Each row is a point on a tangle of strands that fork, close into loops and nearly touch. The rows are in no order.
Points whose rows are less than 108 apart are linked; no others are. Some points are linked to none.
k493: -34 6 1 -12 25 -51 0 22 -20 38 1 -5 9 20 12 -9 24 11 -19 10 20 1 -35 16 4 -14 -7 -22 25 -13 -29 26 37 29
k42: -5 -26 13 15 20 -2 -5 41 10 -20 -17 -5 24 -13 -21 17 2 1 14 -18 27 7 -30 -25 14 -27 -34 -22 18 -30 -8 -11 -24 -34
k734: 3 40 -1 -8 -5 -9 9 17 -11 20 34 19 -36 19 2 17 3 23 -6 6 -18 -23 -19 25 24 -19 10 -11 -1 17 -12 12 14 58
k513: -39 -22 0 19 1 -21 6 40 29 -11 -22 0 -52 -24 4 -8 4 -43 -28 -14 12 -9 -25 -33 22 -31 -6 -3 6 22 -28 -18 7 -34
k817: -17 -12 -8 12 18 -37 38 -13 0 -2 -19 -17 -30 -8 -25 1 16 -22 -60 -29 -1 -11 -11 -2 25 -11 28 40 2 18 -24 -13 12 30
k71: 13 -15 22 14 -30 22 3 -24 14 -19 -5 -27 -7 11 -17 -17 -16 -5 13 8 -52 0 30 -10 -20 15 -15 31 7 -41 25 22 -13 -38
k123: 36 14 -34 -8 -15 2 27 -32 -14 -5 -16 7 -5 12 -28 -7 9 -7 16 -21 -17 -19 12 -28 16 58 28 37 -37 54 -9 6 -8 28
k534: 32 21 -3 -13 -30 14 8 31 15 17 2 25 -38 -3 25 6 -38 12 22 -13 7 3 6 37 -12 -16 -4 -21 4 13 20 -3 19 -21
k918: 44 4 11 -9 -1 29 1 2 9 13 -10 13 -22 9 14 -17 -22 0 -6 -15 1 -12 15 29 -16 -14 -17 -7 6 -2 14 -18 35 5
k655: 3 -29 14 24 9 6 1 -59 3 18 23 -28 -25 3 25 -31 -7 3 -1 28 8 6 33 26 -16 23 12 37 18 9 9 -27 -2 -21
k225: -26 35 -27 0 20 10 -1 13 -5 -3 -6 16 -22 -12 -14 -13 31 -5 -27 -10 18 -49 -19 -23 15 -23 -2 -13 -7 12 -18 -3 -9 4
k882: -5 26 34 -12 -23 -21 -8 22 6 20 8 5 5 -26 -3 23 -27 39 20 11 -9 -14 -3 -7 -1 -6 2 -23 21 -11 32 23 -1 27
k289: 13 -5 -25 -31 -49 -4 33 13 17 -19 -13 2 -23 -12 -4 23 18 -12 35 -21 7 33 7 36 13 7 4 -28 3 -53 -1 14 -12 -23
k691: -30 -13 53 -20 15 -4 -35 8 19 0 2 -25 49 -24 12 38 -6 2 9 35 -6 6 23 -10 0 -14 3 -21 0 -34 6 12 10 -1
k893: -2 -7 5 23 -8 -4 -9 -19 -16 32 26 -11 7 -24 0 -21 -23 19 -2 20 28 13 21 -2 -18 -10 -28 -13 -1 1 22 -40 -4 -9
k799: -4 4 -3 -9 31 -10 -18 10 -28 24 -26 17 45 -31 4 -16 15 12 1 27 33 -3 -17 -9 14 -18 -2 -11 20 13 4 -4 15 25
k406: 14 3 -21 -6 -22 -2 9 19 5 29 10 11 -4 -31 -2 -15 -26 40 52 34 -15 15 -17 -24 0 32 25 -42 -12 25 15 2 -11 10
k865: 11 -14 -9 -1 -37 11 2 -22 -4 -18 0 -9 16 -1 -22 4 15 -24 8 -5 17 -15 6 -12 -31 -14 -6 42 -9 -3 21 12 -43 -1
k239: 22 4 15 20 0 3 -3 23 11 -18 -13 19 -13 0 -13 -3 -30 -21 -19 -48 -15 -21 -43 -6 24 -1 1 -13 5 -7 -19 -36 21 -13
k616: 2 -2 -11 -2 41 -32 11 -23 -1 -1 -27 1 -16 31 3 -32 38 -24 -58 -25 -5 -31 -31 13 5 -5 -7 -11 -7 -32 -24 21 24 -9
k95: 15 -9 34 16 -1 -18 3 -19 14 15 -2 -28 1 -11 6 16 -8 7 -48 -5 9 2 45 19 -11 -28 -15 -5 -32 -4 12 -9 8 23
k800: 34 8 3 4 -40 21 2 -10 41 13 20 13 -9 -18 3 1 -53 16 -35 8 13 6 39 2 -14 -2 -10 -20 -17 -26 29 -2 -26 -19
k992: 17 -24 11 19 25 -11 16 -7 -2 12 -5 -33 -19 -10 29 -14 -5 -2 1 -9 8 26 -26 -6 -3 -20 3 15 16 44 8 -61 7 -16
k385: 16 2 34 31 -2 -26 -15 -12 15 21 22 1 16 -27 9 -31 -38 32 -20 -9 -1 15 -16 -4 -25 1 -19 -34 9 -24 21 -24 2 11
k269: 21 -28 3 -16 -16 -5 49 13 28 -29 -29 10 -7 -17 -14 32 10 -6 23 -54 35 3 -5 15 13 -14 -3 -17 17 -34 -9 17 -11 -20
k991: -24 -26 27 12 17 -51 13 -13 -8 9 -34 14 -2 -13 -16 -9 23 -7 -46 -18 -9 -11 11 19 -43 -12 -21 -7 3 -3 10 9 32 6
k670: 9 -14 4 20 8 5 16 -38 -8 4 -29 -8 -52 2 -3 -45 -24 11 -47 -36 -15 17 15 18 14 36 18 47 14 10 7 -2 18 8
k921: 13 -11 -25 25 -57 37 14 -17 8 -3 18 -12 -25 5 -35 9 -37 -6 47 -3 1 1 28 -7 -17 44 23 29 16 -4 -12 9 -42 -19
k352: -41 7 67 -11 9 -10 -48 31 3 0 -9 20 35 -19 9 11 1 22 -3 25 1 39 36 -2 8 -3 -9 -18 12 -16 22 22 25 -7
k731: 7 13 27 32 36 -21 -39 6 4 -10 4 20 6 -26 29 17 -16 9 -43 -18 17 29 -10 23 -5 8 18 -7 -26 19 11 -26 -9 12
k709: 1 22 26 4 -23 17 -20 11 37 24 22 15 -14 -16 25 27 -44 35 -27 13 -6 16 46 -1 -11 -23 -25 -38 -22 -30 30 17 8 -23
k341: 10 -23 -4 -27 -36 19 20 26 7 2 -14 -6 7 15 -15 0 3 5 47 3 -23 -2 1 -6 -30 -9 -41 -12 21 -45 6 39 -7 -36
k631: 25 -18 -26 -8 -24 18 44 1 -5 -14 -2 -18 0 16 12 14 -8 -16 27 -43 21 6 -9 -18 29 5 -6 36 -6 2 -10 -9 -15 -36
k287: -52 10 16 -1 21 5 -54 33 -14 -1 4 24 19 -14 7 -21 23 -10 -10 42 33 29 14 4 8 -11 -29 -27 9 23 -7 -17 11 -21
k177: -1 8 -7 -27 15 14 -9 -13 0 19 -9 -3 47 27 29 4 49 -20 7 24 -8 -6 -3 12 -29 -45 -30 11 -15 -29 5 40 1 21
k189: 9 8 -48 -19 -17 20 -15 -17 -6 22 20 19 11 -16 8 -6 18 -6 51 54 -24 -10 -21 -18 -4 7 38 10 -48 15 20 23 -9 26
k940: 28 5 -10 32 8 -13 30 -38 -22 5 -13 19 -30 3 -4 -43 -14 19 -43 -26 -16 -9 -3 15 18 8 1 29 1 -22 22 -10 18 27
k14: -2 -26 -7 -8 7 -35 -1 -2 16 -28 -47 -3 -22 -4 -24 -16 17 -16 3 -23 21 -38 -23 -30 23 10 5 14 -1 6 -8 8 -8 -51
k945: -6 -7 48 4 14 -3 -21 25 24 -22 2 -6 5 -2 -2 10 -11 -27 -19 -36 -10 -1 -30 5 -4 -24 -18 -23 11 -2 -17 -26 27 -9
k697: 6 -40 -9 -19 -6 21 1 9 14 8 -3 -11 12 6 -25 -13 7 -13 59 6 44 -7 -11 2 7 -5 -18 6 51 -18 -21 -11 -19 -34
k909: -27 11 28 17 51 -12 -14 25 -17 17 -13 39 20 -21 15 17 -15 32 -27 -12 -28 32 -21 -6 -6 -15 -23 -4 19 -13 38 11 14 8
k654: 9 -34 26 -17 19 -8 25 -39 24 -37 -16 -3 10 41 -11 -15 53 -16 -40 -22 -16 -14 9 28 -21 -10 3 0 1 6 -26 17 1 -15
k445: -25 -19 -3 26 -13 -13 26 -18 -16 9 28 -26 -15 6 -13 -39 -9 7 -55 6 8 4 11 34 15 7 16 4 10 -29 -30 -6 15 31
k424: 5 -44 20 -25 12 13 22 -40 32 -34 -38 -3 -29 37 3 -29 34 -23 -22 -24 -4 -10 12 -8 2 6 -1 28 1 25 -20 4 8 -58
k374: -3 2 -55 -31 -44 -20 30 11 5 -10 -9 -1 -15 0 -9 4 35 -15 56 -19 24 3 -21 1 24 24 -1 -4 15 -29 -13 21 -22 -31
k128: 20 -19 18 -17 31 -12 34 -18 11 2 -26 -5 31 -1 35 23 -24 -8 4 -52 -20 10 -15 -4 -9 -21 5 11 8 1 6 -4 15 7
k943: 31 16 6 -6 -12 23 24 -32 -10 -21 8 10 8 36 0 -27 18 -5 -16 -4 -39 -25 -2 13 -3 -4 -18 14 -7 -41 8 7 -4 8
k156: -27 25 -42 -24 -25 18 -11 31 14 -7 1 -19 -14 -2 -13 41 -11 -9 25 15 -2 -37 12 -25 16 -8 8 5 -7 -1 -18 8 -5 -3
k798: -4 61 -9 18 -25 10 -40 -19 17 47 27 9 29 1 14 37 -32 6 33 62 -14 34 7 -7 -35 0 7 -18 7 -9 17 14 -15 0
k304: -15 -13 -29 1 6 -10 33 -45 -6 -5 -26 -20 -31 20 -18 -25 10 -9 -39 -32 7 -33 -2 -15 28 25 16 46 21 -5 -19 26 3 39
k719: -21 -16 51 -5 22 -33 -26 -6 -19 27 -2 -23 35 -3 19 -3 -4 6 -27 5 -2 45 11 11 -10 -23 -32 -42 -7 -37 -7 6 43 15
k646: -8 16 -9 -19 -3 -29 19 -9 -11 14 13 -5 -15 23 14 -8 23 1 -15 2 3 -23 -13 43 -9 -10 5 -2 19 -2 -31 26 26 31
k605: 8 -1 15 -10 0 -32 7 -6 -15 -12 -33 18 18 -2 6 -33 6 18 24 13 -30 -11 -16 -12 -10 -12 -3 1 23 -3 40 12 9 -5
k700: -19 -18 33 -28 -10 7 -14 30 6 23 -16 4 40 -19 -3 14 -18 -12 24 37 28 31 36 9 -19 -32 -15 -27 45 3 -8 -5 6 -37
k742: -19 -22 46 9 45 -32 -12 14 -7 23 -25 -6 35 -20 27 26 -6 9 -29 -14 -12 37 2 3 -20 -35 -24 -18 7 1 15 -4 30 17
k317: 21 -25 6 -25 3 21 44 -26 28 -13 -24 -9 11 13 23 12 -4 -6 -10 -45 -37 -15 22 0 -23 -18 8 8 -1 -1 0 12 34 14
k386: -37 9 45 7 -2 9 -36 34 25 -5 32 -13 -2 -13 -1 29 -26 -15 -12 -5 1 17 10 9 6 -28 -15 -23 2 7 -19 -30 18 -11
k263: 12 -22 3 25 -21 39 8 -25 4 15 20 -8 -25 -2 0 -15 -22 2 8 14 23 13 40 14 -33 -5 -22 24 12 4 15 -37 -14 -31
k146: 8 18 3 -1 -7 -4 -27 24 18 8 14 5 6 -36 27 18 -33 55 30 17 5 12 -10 -22 12 27 32 -23 -9 4 33 18 -28 6
k336: 2 -1 -38 21 6 1 25 -22 -24 4 16 -8 -17 -5 9 -41 3 18 -23 14 -9 -12 -5 7 21 0 -4 8 -11 -7 2 -18 21 22
k142: 21 31 3 -2 -4 5 -3 20 15 26 8 37 -17 -17 53 11 -33 51 -15 -12 1 15 -3 18 -31 -16 3 -19 5 19 36 5 2 3
k783: -36 -24 1 41 32 -39 10 -1 11 16 -19 -5 -41 -24 -6 7 25 -47 -65 -14 10 -12 -34 -20 12 -24 11 12 -10 23 -29 -23 14 10
k857: 8 -9 -46 -6 -19 15 54 21 -9 -13 -8 12 -26 -5 -22 -8 -21 -6 22 -16 -3 15 -2 -13 16 40 17 -27 -26 42 -27 -21 -7 -9
k388: 12 7 0 -6 -9 11 -4 44 3 1 6 24 12 -15 5 27 7 19 37 -3 50 47 2 48 -6 -7 -23 -32 14 -18 9 -1 -39 -7
k721: 5 2 -11 11 -13 15 9 15 -3 -26 18 -3 -1 -28 -22 7 -16 9 -2 0 -3 -5 -13 -12 18 23 31 -32 -34 41 -24 -36 -24 12
k484: 12 -29 -24 23 17 -20 28 -7 -7 8 -12 5 -29 -21 15 -36 -32 -3 6 -40 -14 15 -27 -32 14 17 15 15 4 31 8 -45 22 -14
k904: 42 36 -15 -7 -9 -5 -7 20 -13 10 -10 11 -22 23 -18 6 5 2 35 -9 -23 -36 -28 -23 27 -9 -15 -2 -14 0 17 20 3 16
k772: 19 -34 8 -21 -29 51 3 -34 5 -32 -21 -2 -8 29 -19 -5 14 -24 18 -38 26 -19 22 -9 21 37 -4 55 15 2 3 24 -31 -22
k291: 0 24 -35 -33 0 4 -28 11 -16 8 -13 15 37 -1 26 6 45 -4 44 46 -22 4 -30 -20 -5 -7 23 19 -22 31 12 39 -17 20
k532: -37 26 31 14 -4 -17 -22 19 -12 -29 13 30 38 -31 -17 6 0 13 -3 -8 18 -2 -17 7 -17 -11 11 -24 21 22 -5 -18 -15 17
k154: -63 12 -13 -2 -9 -21 -19 -15 -33 26 34 -8 21 3 -2 19 22 -2 -3 65 17 25 31 17 -5 -11 -9 -21 -5 -18 -8 4 15 14
k61: -1 21 -53 -14 -6 5 17 -11 -7 -5 -13 12 -19 9 -19 -32 35 -5 9 -6 21 -46 -2 -32 -7 0 -8 -1 -3 29 -10 -3 -28 -9
k60: -5 -36 36 -1 45 2 -9 38 31 -2 -22 -8 7 -9 10 29 1 -33 -5 -38 18 14 -38 -22 14 -44 -21 -9 9 1 -19 -21 14 -30
k254: 4 -3 -40 8 -24 33 11 -2 -16 -8 -11 0 -39 11 -47 -25 13 -9 -5 3 16 -19 28 5 -7 17 -15 28 6 35 -10 -8 -29 -14
k983: 18 -28 -27 -14 3 2 -4 -22 -10 -3 -8 -18 5 23 -8 -11 5 -16 60 4 -2 -8 -14 -35 16 63 -1 29 11 34 -8 -4 -13 -34
k833: -8 -37 17 -12 2 35 0 -58 9 -28 -30 -9 -42 35 -3 -28 20 -12 -38 1 -7 3 37 19 31 28 10 53 1 6 -10 19 1 -28
k821: 8 25 -4 17 39 -4 -4 18 -14 -7 -6 38 -5 -14 30 43 -24 8 -26 -47 8 3 -5 -3 8 -14 31 15 -16 23 22 -8 10 14
k223: -26 -7 39 -6 41 2 -46 22 3 -21 -17 34 29 -17 6 6 21 5 -24 6 29 3 18 6 2 -15 -32 -11 -12 -2 17 7 15 -11
k7: -3 -7 -3 5 16 -4 12 -28 -7 -2 44 -19 24 -21 -22 -8 0 6 -1 33 -3 4 -11 2 1 37 33 -39 -26 17 -29 -32 -8 30
k747: 31 -45 8 -17 -24 24 38 -16 21 -40 -26 19 1 5 -26 -6 7 -15 8 -44 25 -20 27 12 -1 7 3 13 3 0 0 12 -15 -24
k411: -21 -19 -34 10 13 23 25 -40 -7 -13 16 -28 -35 13 9 -36 9 -9 -17 4 -14 -6 4 -19 23 -1 -2 35 -1 12 -14 -25 6 -11
k876: -11 -21 49 -1 -13 14 -9 -25 12 5 37 9 16 10 -20 -29 -5 -25 -11 -7 0 -14 16 22 -29 -5 -25 -17 33 -22 -25 -27 22 0
k64: 38 10 11 -4 -16 13 21 -26 0 10 21 -6 -13 53 -16 -34 -7 8 -20 -9 -18 -14 -7 46 15 22 9 8 11 -42 -14 16 14 28
k546: 26 11 -36 -20 3 26 -4 35 -25 1 -20 7 21 7 36 13 2 8 47 -17 13 21 -39 -14 23 -13 -4 10 -6 -11 15 18 -17 -15
k377: -12 -1 32 -3 -33 -3 -11 11 16 6 7 -8 27 -28 -2 34 -32 13 29 24 5 -4 23 -8 -2 -27 3 -14 -7 -37 24 13 -12 2
k328: 9 21 -57 -16 7 -10 9 11 -16 1 -33 29 10 15 3 8 11 -15 41 -36 11 -7 -56 -49 35 6 -18 -10 -6 -7 3 18 -13 -22
k863: -11 -37 28 -24 -4 11 0 41 38 -2 -11 6 29 -5 10 26 -6 3 20 -1 0 37 31 14 -40 -34 -11 -43 13 8 -13 -2 20 -22
k235: -8 -14 0 -21 6 3 30 -28 7 -25 -14 5 14 0 -6 -8 -2 -4 18 -36 -18 -44 -28 -44 12 -2 1 34 27 -26 4 26 0 12
k392: 21 -55 19 22 -2 4 51 16 10 -4 -32 3 -51 -11 -17 0 -21 2 -7 -69 21 28 3 12 -8 1 -23 10 18 -8 10 -13 3 -19
k498: -37 -6 16 24 -5 -15 -9 16 -1 -42 20 4 5 -39 -15 12 -9 2 -18 8 7 5 3 -2 -1 -4 36 -15 -16 42 -12 -28 -26 0
k272: -55 -4 -3 15 44 4 -50 25 -12 -1 30 5 11 -12 20 -7 26 -2 -12 37 19 34 10 12 14 23 3 -17 -23 31 -15 -22 20 9
k982: -21 36 -3 -22 29 -21 -34 37 -8 6 15 -4 11 2 -1 21 16 20 22 50 -18 -4 -8 -10 -2 34 26 -24 -11 31 -6 14 10 33
k112: 23 13 -16 -12 12 -33 15 -19 -13 6 -4 -19 -19 25 20 -12 -7 -4 -30 -23 -15 -3 -10 34 -13 17 27 10 3 29 -17 -12 27 31
k316: -6 -14 13 -15 20 -18 13 -22 4 -9 -17 -33 29 26 12 15 58 -10 -30 6 -17 -13 13 12 -30 -30 -26 -2 -16 -15 -11 34 -8 4
k282: 39 19 4 32 18 2 -9 2 -17 -7 -5 -4 -6 3 -28 -9 -17 2 -13 -42 -5 -24 -20 -9 11 13 -4 -7 -3 7 12 -44 0 21
k139: -42 32 13 0 32 14 -14 40 1 -52 23 14 27 -2 35 18 12 13 -7 -8 -14 12 9 -13 18 1 14 19 8 4 9 12 -15 -11
k753: 20 30 28 20 -16 -45 -20 -19 -1 19 31 0 -7 4 8 -25 -20 31 -24 16 -8 4 -20 25 5 14 -3 -40 -7 -35 7 -5 14 27
k684: -1 1 -9 -7 -14 4 -6 -31 -9 41 19 0 25 24 -8 -24 36 -18 19 50 0 -29 4 22 -18 -16 -22 13 11 -49 11 30 13 26
k743: 6 -20 -16 15 30 -6 6 35 -12 -11 -16 2 9 -20 -41 5 1 -6 34 -28 37 8 -43 -29 18 -6 -12 -31 23 12 -16 -31 -27 -13
k35: 19 -49 26 7 -7 45 10 -42 17 -23 -19 -28 -27 25 -8 -8 4 -5 -13 8 -34 5 53 -5 -6 5 -17 49 -13 -18 7 13 -19 -36
k622: 21 -37 12 -3 -14 -2 21 -1 1 -31 -28 8 14 -4 -15 -8 9 -5 25 -8 34 -5 20 12 -35 -10 -12 19 15 18 16 1 -35 -21
k730: 14 -29 22 9 6 8 12 -31 9 -13 -25 -11 -32 19 -24 -41 5 -27 -67 -11 -7 16 26 40 19 13 19 47 -3 10 -1 -10 6 1
k585: -12 -3 -30 0 34 1 -10 56 -21 -7 -25 24 16 -15 -12 0 14 17 29 11 12 23 -33 -25 13 11 -6 -32 -4 24 -10 -5 -23 -21
k387: 8 -18 1 -10 1 34 -13 -46 0 -3 2 -32 5 31 -16 -5 22 -35 19 -14 9 -28 -1 -16 -4 16 -15 62 14 -5 -10 12 -23 -5
k529: 19 7 29 29 -12 4 11 -37 48 9 35 -30 -5 2 10 22 -24 -12 -45 22 -2 27 14 18 8 -28 38 1 -18 2 -22 -37 -22 -24
k131: -22 33 33 16 11 -21 -29 15 -7 1 52 -4 9 8 16 32 13 23 -38 16 24 17 56 33 9 24 27 20 -30 -28 14 31 7 13
k182: 2 -43 27 22 9 -35 17 23 11 2 -48 9 -29 -18 -24 -2 -16 -15 -19 -38 0 7 3 2 -48 -20 -31 0 4 17 15 -16 14 -18
k26: 3 26 -21 -15 4 -29 12 -12 -28 -9 -5 -5 20 9 23 6 15 7 7 -3 -25 -3 -29 -3 -19 14 25 2 -2 46 -2 -7 -5 17
k158: -47 9 -34 12 4 -23 13 17 -18 3 31 11 -22 -3 11 -26 35 -7 -39 24 -1 0 -14 19 -1 17 21 -38 -26 25 -41 -8 28 36
k382: 37 -26 5 2 16 -15 10 -3 -6 8 -13 -29 24 -4 9 5 -18 6 42 -20 21 28 -29 -14 -3 1 13 15 24 46 -3 -39 -19 -15
k443: -47 1 -13 14 -32 -23 6 20 -13 16 31 1 -27 9 -16 -23 9 -14 -56 22 24 -2 7 35 20 -9 4 -35 -14 -21 -52 -1 31 36
k168: -23 21 18 -5 18 -17 -42 18 -21 32 15 -14 44 -11 -1 11 9 38 15 55 -12 42 2 -11 -4 40 18 -30 4 21 -11 3 -7 31
k17: 22 4 -58 -10 -43 6 26 9 -7 -4 7 -18 0 -1 -1 21 -15 0 59 4 -9 19 -3 -19 -3 37 24 -7 -31 26 -11 -12 -26 -27
k751: 18 49 7 21 -6 -18 -19 2 -12 -4 12 -20 -3 7 -27 -9 -10 12 -22 -2 -28 -16 -12 -1 4 17 -6 -22 -10 -9 -3 -9 13 29
k245: 18 12 -1 16 -1 -4 -10 26 4 -10 2 -33 -15 -10 20 17 -39 12 -3 -10 -14 28 -4 -6 1 1 -6 -12 -17 5 3 -28 -20 -31
k525: -14 17 -14 4 55 -23 -25 7 -41 20 -7 22 30 0 33 3 44 30 -7 41 19 2 -16 7 24 -3 6 2 -3 2 25 30 2 39
k33: 1 -20 -12 -32 21 1 10 4 1 -4 -42 -17 36 -5 40 15 -1 -4 27 -12 5 12 -27 -22 20 -35 -1 14 12 -8 9 9 -1 -23
k551: 16 48 35 1 -12 0 8 -5 -8 15 31 24 -20 22 -2 22 4 25 -38 9 -10 -2 3 38 33 -24 10 -19 -5 -24 5 34 5 48
k315: 11 46 -14 23 -31 25 -30 3 0 25 29 -3 -8 3 -22 30 -17 -10 21 48 -17 -21 25 -5 14 -14 -5 0 -31 -40 22 6 -10 0
k794: 12 -32 31 -17 -22 20 15 -14 42 -5 5 18 30 2 1 11 -18 12 19 -3 -21 1 48 8 -52 -19 -3 -36 6 -18 -5 3 16 -11
k905: 6 35 -22 -34 -23 6 -1 26 3 -12 -12 -13 -24 29 -6 3 -7 -10 -1 -8 -32 -47 -17 -18 24 -7 -3 3 2 -16 -1 28 16 1
k763: -5 3 2 8 -35 4 -8 43 14 9 13 24 -16 -22 7 8 -35 10 9 5 30 32 18 35 -23 -6 -12 -46 4 3 10 -16 -7 -31
k528: -16 33 -26 -11 45 -23 -9 -2 -4 17 -25 27 -24 9 -7 -14 27 -11 -34 -13 -10 -48 -34 -16 -9 -28 -19 -17 1 -4 3 22 21 -7
k155: 24 37 15 5 25 -8 -41 -3 -32 21 11 31 29 3 15 14 30 24 7 33 1 9 -21 16 5 -22 -15 5 0 -1 37 35 -12 48
k476: 2 52 12 -4 -20 -2 -26 -8 12 28 37 3 8 19 30 36 -30 29 -11 30 -16 17 32 17 -27 -12 -13 -23 -4 -24 29 19 -4 3
k261: -15 42 -7 -4 24 20 -6 -10 -16 -2 31 5 31 8 40 12 11 9 -9 7 1 4 -22 18 4 -20 6 -15 1 -7 -12 -14 6 35
k70: -2 27 33 14 11 -21 -16 11 -20 11 34 13 -1 20 15 31 6 40 -40 1 29 18 7 38 25 8 6 -23 -29 -37 10 38 13 40
k366: -7 -5 -27 -8 -12 5 13 -7 10 16 19 -25 -30 -16 -17 -5 -4 -15 -1 33 8 -35 32 7 9 16 39 -1 -11 21 -23 -20 21 30
k46: 14 -6 -48 7 -41 15 -13 -12 -3 6 11 -18 7 -19 7 17 -4 -20 39 15 -11 -7 6 -29 -1 7 25 40 -68 -1 20 19 -23 12
k353: 35 7 -27 -15 -30 -10 8 1 5 9 13 -25 -3 -4 13 -14 -36 22 49 11 -22 -1 -4 -15 -15 40 27 -6 4 14 5 -15 -3 -19
k88: -20 2 31 29 4 -58 -11 16 -10 -3 -20 4 -19 -26 -23 18 3 -14 -60 -26 -20 -1 -7 18 -10 -17 -12 -8 -7 -10 2 -5 26 28
k69: -2 -48 42 -18 -8 26 11 -19 26 -20 -2 1 5 16 -20 -8 8 -7 12 -11 -19 -11 24 4 -46 2 -34 -6 29 -10 -20 5 13 -15
k266: -7 -5 -32 7 5 32 -19 -2 -18 -8 15 2 41 -17 7 5 7 -12 36 44 27 -1 1 -22 10 -22 -1 -6 -30 -6 14 -13 -29 -7
k407: -45 20 -19 0 -10 19 -6 57 9 -14 8 4 -24 -20 -24 13 -1 -7 -18 16 12 -27 11 -13 17 -14 -2 -22 -4 9 -18 1 0 -11
k735: -48 12 22 27 30 -56 -21 23 -18 34 -3 4 -14 -13 -9 13 5 3 -34 -6 -2 -6 -42 -4 13 -3 -2 -27 9 -16 -13 14 44 48
k757: 22 7 9 5 -17 54 -9 -52 7 -2 15 -16 -24 32 -16 -16 -22 -3 -10 1 -9 -11 34 25 9 38 22 38 28 -26 -16 3 -4 16
k752: -37 38 24 0 -13 -2 -19 -2 12 12 42 -18 2 1 19 30 -23 -3 -30 9 -14 19 30 18 -33 -15 -9 -15 7 -6 -9 -11 15 7
k738: 24 -3 -1 1 -17 24 5 7 -3 5 -13 -10 -37 10 -22 -18 -13 -9 -11 -22 23 -7 30 26 -12 1 -28 23 17 25 -1 -28 6 -16
k949: 6 32 1 -1 -7 7 -55 9 -24 25 22 15 37 -5 21 19 27 11 32 42 -11 21 1 -2 -20 -5 7 25 -22 7 27 34 -28 30
k57: 19 3 1 -26 1 3 5 21 3 -34 -33 37 -10 -15 18 12 2 2 -1 -14 1 -14 0 6 24 -21 7 -5 -25 -7 32 18 14 -21
k849: -10 50 -15 -12 25 11 -28 45 -10 -35 18 13 7 20 7 33 22 21 20 10 -18 -7 -13 -23 13 20 15 13 -8 22 9 33 -20 12
k217: 19 -32 -2 1 38 -12 -9 -13 -16 0 -19 -24 17 -3 -11 -39 6 -3 43 11 4 -8 -31 -28 1 31 7 6 13 40 -10 -36 -1 -5
k497: 2 -26 -6 -35 -6 32 21 -2 11 -16 -19 -2 19 26 0 -15 3 -16 33 -13 -34 3 1 -17 -34 -7 -28 24 42 -12 -6 25 2 -27
k405: 12 -17 -57 -15 -16 9 10 0 -17 12 -16 -2 1 25 -13 -17 3 -6 62 -40 14 -16 -36 -62 26 47 -19 19 5 3 -17 22 -15 -13
k777: 21 -15 25 -35 10 -17 -12 -25 15 -10 -15 -27 29 21 17 -2 12 -23 8 20 -6 -3 4 32 -31 5 11 4 16 13 -6 -22 8 -13
k309: -10 30 23 13 18 15 -30 28 13 -31 44 -16 6 11 23 35 -9 12 -28 4 -6 12 46 8 15 16 22 21 -22 -6 14 -4 -5 -11
k383: 39 18 -2 12 -48 16 6 -16 2 -3 14 8 -14 15 -12 -21 -22 11 20 10 -44 -9 3 -9 -1 5 -7 11 -1 -29 33 20 -14 -13
k760: -24 -19 16 27 32 -25 13 -22 -10 -23 -1 -17 19 -7 -21 -12 17 -10 -20 -11 2 -11 -42 -19 5 -14 -10 -1 19 11 -20 -28 -11 6
k504: -17 -31 23 -6 2 -6 24 2 34 -9 -13 -24 -52 7 -4 -16 19 -40 -30 -9 4 -10 -8 -12 3 -22 -2 29 6 36 -28 -20 15 -41
k370: 16 -19 -11 -24 -22 10 0 24 1 18 -14 2 38 -15 -9 10 -5 -6 52 27 42 32 7 22 -4 -23 -4 -6 26 -26 1 8 -27 -25
k835: -20 -7 -22 1 7 -2 28 -42 -17 -14 -20 4 -17 22 -5 -14 -5 -3 5 -40 -23 -27 -22 -33 13 42 7 54 31 13 -4 22 3 15
k774: -20 13 -30 22 -16 22 -10 -24 -1 8 27 -5 24 -8 -3 18 1 -30 21 58 8 -18 28 -12 0 -31 2 7 -17 -38 8 -13 -7 -3
k90: 17 8 -64 -15 -49 40 24 -13 -7 -3 2 -1 -6 9 -23 7 -8 -29 34 8 -16 -12 19 -30 13 33 33 21 -55 22 -12 8 -12 6
k169: -15 -4 -5 9 9 -36 -11 -13 -18 15 14 -19 37 -31 4 -10 5 23 21 46 -3 29 -10 10 -9 20 36 -24 -1 20 -11 -24 -12 24
k262: 14 -10 -34 -21 -50 15 18 10 1 -11 -9 20 -22 10 -26 -12 16 -8 57 -5 23 -29 -4 2 2 25 -3 20 21 -7 5 39 -28 -19
k889: 37 17 -19 9 -40 43 -4 -45 6 -8 13 -10 -16 30 -23 -14 -25 -9 2 -10 -18 -2 24 -4 -5 61 27 36 4 11 -10 -11 -43 -5
k281: -14 0 -32 13 15 -8 34 -19 -25 -12 -6 0 -24 3 -15 -31 -8 2 7 -31 -37 0 -32 -45 -3 44 8 17 17 32 -16 -19 18 8
k300: 2 -3 -9 -5 -18 19 3 -48 19 19 13 13 18 14 -1 7 5 -36 23 55 -1 -25 36 26 -25 -8 6 21 -2 -42 21 5 18 0
k993: -24 23 0 30 34 -16 -30 16 -20 9 33 8 -7 -12 29 -2 4 21 -44 1 16 30 16 24 -1 12 -5 -11 -30 21 8 -24 11 24
k427: -11 -1 -42 -11 30 31 -24 28 -14 -10 -1 15 35 -19 5 -5 20 6 41 45 7 0 -23 -47 33 7 11 -30 -22 8 -4 -3 -21 -5
k723: -6 29 13 27 46 16 -14 30 -14 -8 1 19 -11 -4 15 33 -15 29 -32 -37 -16 4 2 -3 10 -20 -16 9 -3 -7 30 15 11 23

A fork is a point with three links, a tip a point with one. Leave the first point through the second and follow the links. Name the first fork or tip that comes.
k993, k272: k17
k982, k849: k646
k131, k309: k721
k317, k128: k835
k882, k377: k719
k921, k889: k833

How many points has the smallest loop of links through each point below? Write none if it is on no loop.
k865: 5
k833: none
k70: none
